A landscape with many valleys, sampled at points; each row gives a point and its height.
A ball rolls from a point to the lowest of its 5 nearest points, and stops where none of them is lower. Distance is the straight distance between rows; heights are no part of it.
bevu: [ 26  -7  11  -4 -36   4 -13  -2  17]  h=3.83
posol: [-12 -23   9  27  19  22 -16 -19   6]  h=3.72
zupo: [ -2  -7 -25  -4  12   9  22  -3  27]  h=1.64
dila: [-10 -12   1  19  13   4 -14  -5 -20]  h=3.28
tilem: [  2  12  -5   8   5  -4  -5   8 -10]  h=2.63
pip: [ 18   5  10  12 -10   2 -26  -2  18]  h=3.31
demu: [ -3  30   3 -22  -1 -15   0  18 -27]  h=4.96
sunok: [ -2  19 -15  -8   7   3  11   1  -5]  h=2.29
sudep: [ -5 -12   9  10   6  -6  -2  12 -33]  h=3.53
dep: [ -2 -26  -5  -1 -21   9  15  -2  43]  h=4.59
gadus: [ 25   1  21   5 -11 -20 -39  16   0]  h=2.85
dutog: [ -3 -11  25  27  22  24 -17 -17  25]  h=3.97
Did: [-17  10 -30  -6  21   7  41  -7   2]  h=0.84
tudam: [-10 -20   5  29  15  12 -13 -17  -3]  h=3.32
zik: [  6   4   8  21   1   4 -20  -5  14]  h=3.06
lova: [ 23  -1  16  -1 -22   5 -38   2  16]  h=4.43
Vikag: [ 22   8   5 -16 -27  -5 -16  17 -11]  h=4.14
retu: [ -5  -5 -13  20  18   4   8 -14  27]  h=6.01
ruguv: [ -2  21   1  -8   3 -11  -1  12 -22]  h=3.29
Maki: [ -3  -6   8  16   8  -1 -12   4 -22]  h=3.08
teduk: [  4  -4 -10   9   8   7  -7 -12  34]  h=3.55
pek: [ -4 -10  -2  14  21   7   5 -13  41]  h=6.78
mef: [  3  13   0 -35 -26  -1  19   2 -11]  h=6.72
peke: [ -9  15 -11 -39  -4  -1  32   1  -9]  h=7.25
luros: [-12  12  -4   8  15  -1  13   4 -23]  h=2.64
ged: [-12  -8 -30  -2  15   5  31   1  28]  h=0.50
piz: [-18 -23 -30   4  33  19   5  -9 -32]  h=6.07
reki: [-14   0 -17  21  21   9  17 -12  12]  h=5.62
fov: [ 11 -13  10   1  -9  10 -12 -11  40]  h=5.00
Tinu: [-23  21 -14 -10  19   1  29  -3 -21]  h=2.27
Fibin: [-17   9  16 -14   9 -31   5  11 -44]  h=3.50
Gopu: [ -8   8 -25   0  16   6  21  -4   8]  h=1.73
pone: [-24  25  -4 -19   8 -17   9   8 -34]  h=3.34
Movul: [ 26  -4   7  -6 -36   2  -1  -2  17]  h=3.61
forot: [ 15   3   0 -18 -36  -4  19   2   1]  h=4.73
sero: [ 10  -3 -13 -12 -15   5  19   0  15]  h=4.17
ris: [ 17   7   5   2  -7 -12 -21  18 -14]  h=3.80
sal: [  2 -11  14  26   6  -1 -28  -9   8]  h=2.54
suk: [ 10  -6  22  18  -3 -11 -35   5   1]  h=1.65
zekip: [-17 -19 -19  22  18  16   8 -15 -10]  h=4.91
Zuvol: [ 16   8   5 -19 -37   0  -3   8  -6]  h=4.01
Nimap: [-17 -15  -6   8  15   5   5   7 -36]  h=3.75
vivus: [ -4 -11 -19   1   9   9  16  -2  36]  h=3.26
dako: [ 19   7  -6 -13 -17  -2  -8   7   3]  h=1.86
sil: [  4 -16  12   7  16  19  -3 -13  55]  h=7.12
saz: [-13  30 -10 -49  -9 -14  27  -6 -18]  h=6.74
Lomub: [ 15  -8  -2  -4 -30   2   3  -5  28]  h=3.84
gud: [  0  21  -8 -29  -4  -2   6   8 -16]  h=4.60
Lelol: [ 22   1   7  -5 -29   4 -11   3  12]  h=3.07
Kud: [ -2  -6   6  25   9   6 -16 -12   2]  h=2.89
dinep: [ 10 -22   4  -1 -24   6   3  -6  41]  h=4.27
tineb: [  0  -4  13  23  11  15 -17 -18  30]  h=1.81
mar: [-12   3 -10   6  18  11  21  -5 -24]  h=3.05
damol: [  4   1  28  -2   6 -27  -7  17 -35]  h=4.42
kefo: [-13  14  -4  -5  12  -4   9   8 -32]  h=2.84
Luz: [  5   6  12   7   4 -16 -11  16 -28]  h=3.62
bev: [-11 -26 -13   6  24   9  -4  -3 -29]  h=4.25
vuku: [  8  19   1 -15  -8  -8  -8  17 -14]  h=4.54
Kupa: [ 31  -2  15  -1 -56  -4   4   1  11]  h=4.08
rok: [ -5  21  12 -24   1 -26  -4  18 -34]  h=4.93
mepu: [  9   7 -10   6  -3  -2  -6   0  15]  h=2.73
Mebo: [-22  28  -3 -42  -6 -24   7   2 -29]  h=5.38
far: [-10 -31  12   0 -15  13   9   1  57]  h=4.94
nonas: [  3  -1  28  25   2  14 -26  -9  23]  h=2.16
zedil: [  4  -8 -12  -2   0   8   5  -7  37]  h=2.49
Tupe: [-11  -2 -13  21  16   5   6  -5 -12]  h=3.03
Rel: [ -5  -5  21 -17  10 -36   7   5 -49]  h=3.73
nekon: [ -8  -2   8   0  12 -15   4  13 -36]  h=3.15

Two balls start at each pair of points below. Name the first point that both come to, or write none.
far and Lomub => none
sudep and rok => tilem
ruguv and peke => ged
tudam and fov => none

For each start below, name the point where the ball stops.
mef => dako
Kupa => dako
dila => suk
Tupe => ged
bevu => dako

Call two points neighbours if one is among the 5 nearest of the other. Go from one point of each pair to the other, from neighbour to neighbour, staying as low as possible. Name the highest point that can't be avoided.
ged and suk => zik
dako and ged => mepu
suk and tineb => sal
